Each row is a point on a landscape with many peaks, with its height.
A climber steps from a point to the highest of its 2 nearest points, and stops where none of them is higher. Distance is the straight distance between rows; heights are no part of it.
z380 (h 717): [150  84 105 146 154  71 170 150 147  53 136 176 139 127 108 140 154 122
 172 168 104  90]
z318 (h 291): [150 114 159 121  81 184 109  61 134 130 143 147 107 150 135 110 185  95
 130  78 137 185]
z139 (h 430): [106 144 154 108 146 151  90  42 130 155 126 136 106 119 144  61 112 126
 106 107 137 161]
z347 (h 442): [145 139 140 132  65 193  81  92 123 160 142  93 119 148 144 107 166 121
 119  61 155 207]
z614 (h 491): [126  99  84 171 145  98 190 206 117  83 113 139 107 123 139 166 127 138
 175 190 109  91]
z845 (h 396): [144 121 122 102 138 126 119  86 136 137 145 124 138 128 102 115 129  98
 102 105 119 150]
z985 (h 324): [164 125 138 121  81 159 115  59 139 146 152 140 121 134 105 126 162  65
 132  89 123 185]
z719 (h 460): [ 55 138 107 153 195 134 148 154 114  78 112 152 101  84 164 103 122 208
 136 214 115 104]
z881 (h 523): [166 102 108 119  62 202  93  99 115 140 132 116 118 166 150 118 189 117
 119  62 146 216]
z723 (h 209): [122 118 143  82 111 171  73 109 123 161 139  99 140 158 166  99 156 196
  70  84 139 129]
z889 (h 355): [118 142 129 135 147 127 114 115 152 143 132 120 125 113  96 121 102  99
 118 116 122 126]
z450 (h 605): [ 89 151 148 100 156 110 148 157 110  97 121 136 101 118 158 149 142 201
 108 177 142  72]
z558 (h 326): [160 114 116  92  94 132 117 109 107 183 121 110 163 154 126 124 131 116
  90  67 150 184]
z117 (h 289): [124 109 120  73 114 149 104  94 107 164 123 126 134 146 152 116 165 125
  81  62 158 182]
z547 (h 262): [135 190 151 153 112 116 108  97 145 190 136 116 136  88  86 137 113  57
 160 132  94 157]
z99 (h 615): [177  91  94 103  69 198  96 104 109 120 119 117 123 167 168 126 206 167
 101  77 150 202]
z412 (h 64): [138 163 135 163 139 144  95 120 185 199 139 100 157  82  97 137  85 112
 138 144  98 121]
z70 (h 497): [ 74 140 113 173 154 131 118 229 156 130 113 108 137 106 153 145  88 183
 142 181 130  96]
z188 (h 483): [157  89 141  84  94 165 117  82 128  98 130 166 108 170 171 122 204 143
 110  91 151 152]
z404 (h 427): [129 143  80 193 153 112 148 168 138 135 121 112 150  95  96 145 106  86
 162 185  94 142]
z756 (h 288): [138 202 180 167  95 144  86 113 152 209 145  96 145  91  87 138 101  84
 155 107 113 150]
z274 (h 108): [ 83 131  87 157 182 113 123 155 135 109 125 114 130 102 121 109  96 179
 111 177 100 113]
z553 (h 377): [154 162 159 149  56 182  82  82 127 179 155  93 126 131 125 119 148 102
 131  56 124 202]
z624 (h 475): [108 145 155 129 114 106 144 112 132 124 114 154 106 139  93 134 134  46
 161 107 149 162]
z180 (h 663): [182  71 109 103 143  52 139 101 116  55 165 175 151 134 124 140 169 173
 132 107 107  75]
z899 (h 548): [128 101 145  70 133 143 116  68 125 103 133 172 105 151 154 104 177 151
 102 106 151 121]
z22 (h 532): [ 99 131 118 159 149 132 132 210 141 128 113 107 128 104 147 148  82 142
 139 153 129  92]
z652 (h 169): [105 121 141  74 142 138  98 107 117 146 138 114 140 145 151 109 133 201
  76 105 145 101]
z135 (h 482): [109 141 144  75 127  98 134 167  93 137 123 112 137 150 147 161 127 169
  98 130 151  91]
z776 (h 186): [101 145 180  93 126 170  84  83 124 139 134 128  98 146 173  83 131 165
  95 100 148 116]
z920 (h 539): [143 114 119 139 105 102 186 186  99 100 114 128 123 145 117 160  97  85
 155 158 138 109]
z944 (h 354): [177  94 111  88  82 117 161 106  97 145 123 125 159 172 117 134 136 107
 105  87 150 162]
z765 (h 530): [169  81 112  83  83 184 108  87 118 109 116 159 120 160 190 129 227 176
 101  88 161 186]
z327 (h 669): [158 139 135 177  99 137 150 158 146 144 108 114 111 116 116 160  99  57
 175 132 116 122]
z319 (h 96): [ 98 133  75 165 187 120 136 133 148 107 125 123 126  84 111 111 108 123
 128 180  85 138]
z172 (h 403): [134 169 101 189 146 120 124 148 157 162 120 114 137  85  98 146 105  74
 173 179  81 150]
z493 (h 540): [111 141 130  84 138  78 155 161  91 114 124 131 113 141 153 170 147 203
 102 169 142  73]
z267 (h 438): [122 124 118  90 130 106 124 110 113 127 118 127 134 138 126 124 133 108
 102 107 145 144]
z235 (h 454): [136 141  78 193 136 116 163 204 132 159 124  85 183 110  96 149  85 124
 158 181 100 151]
z381 (h 253): [134 110 124  89  99 179  85  93 109 160 133 107 142 153 165 113 157 163
  78  78 147 172]
z880 (h 471): [102  91  70 185 158 102 178 195 123  68 128 158 124 117 122 140 155 147
 161 193 100 111]
z562 (h 259): [ 94 156 170 109 115 160  74 128 131 165 131  98 120 145 137 104 123 142
 104  66 156 141]
z131 (h 572): [165 114 126 140 100  98 195 144 110 116 118 126 140 154 111 144  95  70
 164 138 133 127]
z417 (h 490): [114 135 146 129 135 120 138 184 122 126 115 118 112 124 136 146 112 130
 133 149 138  80]
z642 (h 328): [114 164 138 128 130 129 103 138 147 167 123  98 135 136 113 128  93 108
 119 107 137 125]
z249 (h 685): [140  96 125 121 154 125 127  98 148  95 138 155 109 122 129 121 123 131
 127 132 111  80]
z786 (h 788): [123 102  98 142 167 100 150 140 138  76 126 160 116 111 128 136 131 125
 141 164 111  84]
z686 (h 360): [159 134 147 138  87 145 135  97 130 151 142 124 118 140 110 132 137  66
 138  94 125 153]
z941 (h 217): [119 130 173 114 106 175  93  86 130 127 137 131  88 149 160 100 148 144
 107  74 143 124]
z908 (h 123): [104 130 118 121 178 108 113 148 131 124 135 107 140 110 119 116 106 186
 105 157 108  82]
z10 (h 48): [113 158 174 152  88 162  94 152 168 194 140  81 180 121 113 129  89 126
 150  76 141 129]
z497 (h 445): [ 68 108  79 186 153 118 158 208 101  80 121 141 122 102 141 138 147 165
 135 206 103 136]
z297 (h 320): [137 180 173 168  70 164  83 106 148 200 159  94 137 118  99 130 124 110
 145  70 122 162]
z830 (h 75): [161 153 121 155 150 130 102  88 172 180 143 113 143  78  92 126  99 105
 124 155  72 121]
z874 (h 398): [159 131 156 142  79 138 153 139 102 158 134 109 135 144 106 140 114  79
 137  93 136 137]
z876 (h 512): [153 110  96 166 135  96 188 184 114 100 118 130 127 137 128 166 109 118
 164 162 121  97]
z307 (h 516): [114 154 151 139 129 117 128  94 166 122 123 169 106 115 101 123 140  42
 164 129 127 154]
z50 (h 486): [105 131  89 162 140 104 149 214 113 128 128  88 170 123 102 137  94 145
 135 163 120 124]
z160 (h 87): [129 139  91 160 177 122 115 112 169 145 135 123 142  78  95 111 105 117
 134 175  86 119]
z206 (h 443): [150 118 149 129 106 125 152 160 112 145 128 101 116 149 130 152 104 116
 122 116 140 101]
z339 (h 416): [ 90 134 111 156 203 129 140 121 136  70 118 177 103  84 149  85 115 171
 142 201 111 106]
z287 (h 533): [124 119 155 105 147 162 110  18 138 111 142 159 103 128 145  64 132 135
 119 112 137 131]
z721 (h 573): [ 92 164 141 186 123 137 137 224 148 139 103 102 137 111 136 153  80 115
 161 151 137 124]
z144 (h 480): [118 111 128  58 127  98 130 111 104 124 111 143 119 156 147 134 156 136
  95 116 153 126]
z158 (h 738): [165  86 120  86 143  92 127  80 114  77 143 175 137 134 141 120 163 168
 100 110 122  94]
z927 (h 439): [113 133 110 101 133  79 151 181  86 110 113 110 142 148 123 162 107 154
 105 160 136 107]
z692 (h 667): [159  88 113 122 157  60 151 130 133  35 139 179 141 120 131 153 151 162
 147 146 104  59]
z567 (h 457): [ 85 126  81 174 151 117 150 215 113 107 122 108 152 108 117 144 121 147
 136 188 111 131]
z731 (h 413): [146 118  92  92 105  72 172 175  75 116 111 106 162 163 112 155 110 135
 128 144 140 119]
z187 (h 374): [182  79 114  80 106  95 165 112 103 108 124 150 150 169 123 151 157 133
 118  96 140 125]
z342 (h 393): [174  99 110  81 103  92 164 146  77 125 121 118 152 162 130 164 126 151
 112 111 137 113]
z472 (h 361): [ 86 148 147  90 165 136 102  60 110 137 111 138 100 129 134  82 110 144
  97 116 157 143]
z225 (h 380): [ 85 140 134 127 188 119 137 106 133  86 115 147  94 103 138  85 111 140
 132 175 136 111]
z98 (h 143): [131 125 128  94 155 106 115 124 114 116 138 128 134 130 144 131 125 194
  81 126 121  76]
z690 (h 219): [ 76 156 188 100 131 171  63  93 135 168 131 110 115 140 159  76 117 164
 102  81 158 142]
z657 (h 529): [ 74 138 115 115 178 105 141 168 107  88 114 137 109 108 141 136 135 187
 125 202 124  89]
z141 (h 613): [120 118 160  79 150 142 125  54 137  94 124 179  98 136 141  79 146 136
 110 124 149 121]
z289 (h 252): [133 134 170 120 110 175  99  71 143 129 143 144  87 131 133 100 146  96
 129  94 134 139]
z379 (h 298): [114 159 162 110  99 137 108 156 120 175 119  93 145 150 138 135 109 125
 114  85 159 134]
z853 (h 668): [172  87 109 140 133  85 178 127 146  86 135 169 140 140  96 140 137  84
 175 148 118 117]
z263 (h 56): [121 168 145 169 117 142  94 150 177 194 142  88 183  97 105 130  80 118
 145 114 120 129]
z958 (h 614): [179  96 126 123  94  99 176 118 124 119 140 149 143 161  89 138 116  72
 156 132 123 138]
z410 (h 610): [122 162 132 191 122 130 149 193 146 155 110 100 134 102 118 154  76  76
 181 145 128 125]
z643 (h 625): [179  88 129 104 128 134 117  82 116 100 151 129 133 140 143 126 163 175
  81  88 109  94]
z575 (h 339): [ 87 146 149  87 163 111 126 105 116 113 115 148 103 117 139  95 120 140
 113 138 149 125]
z515 (h 564): [130 136 141 168 131 131 140 119 164 114 124 163 101 110 107 151 129  48
 183 153 123 124]
z680 (h 608): [137 131 128 197 135 130 157 167 159 118 108 151  94 113 120 166 115  57
 192 166 118 125]

Where does a climber stop that starts at each point below?
z379 => z141
z985 => z22
z908 => z450
z624 => z327
z187 => z450
z263 => z450
z225 => z450

Two climbers start at each pair of points below. Name the first point that both come to, or write never.
z289, z297 => never
z575, z274 => z450
z547, z10 => z297

Call two points neighbours if one is among the 2 nearest of the other. Go from one point of each pair to the other, from neighbour to neighbour, staying as high as possible. Name the lowest point that can't be avoided.
z450, z141 => z575
z786, z158 => z249
z99, z22 => z776
z141, z99 => z188
z50, z786 => z497
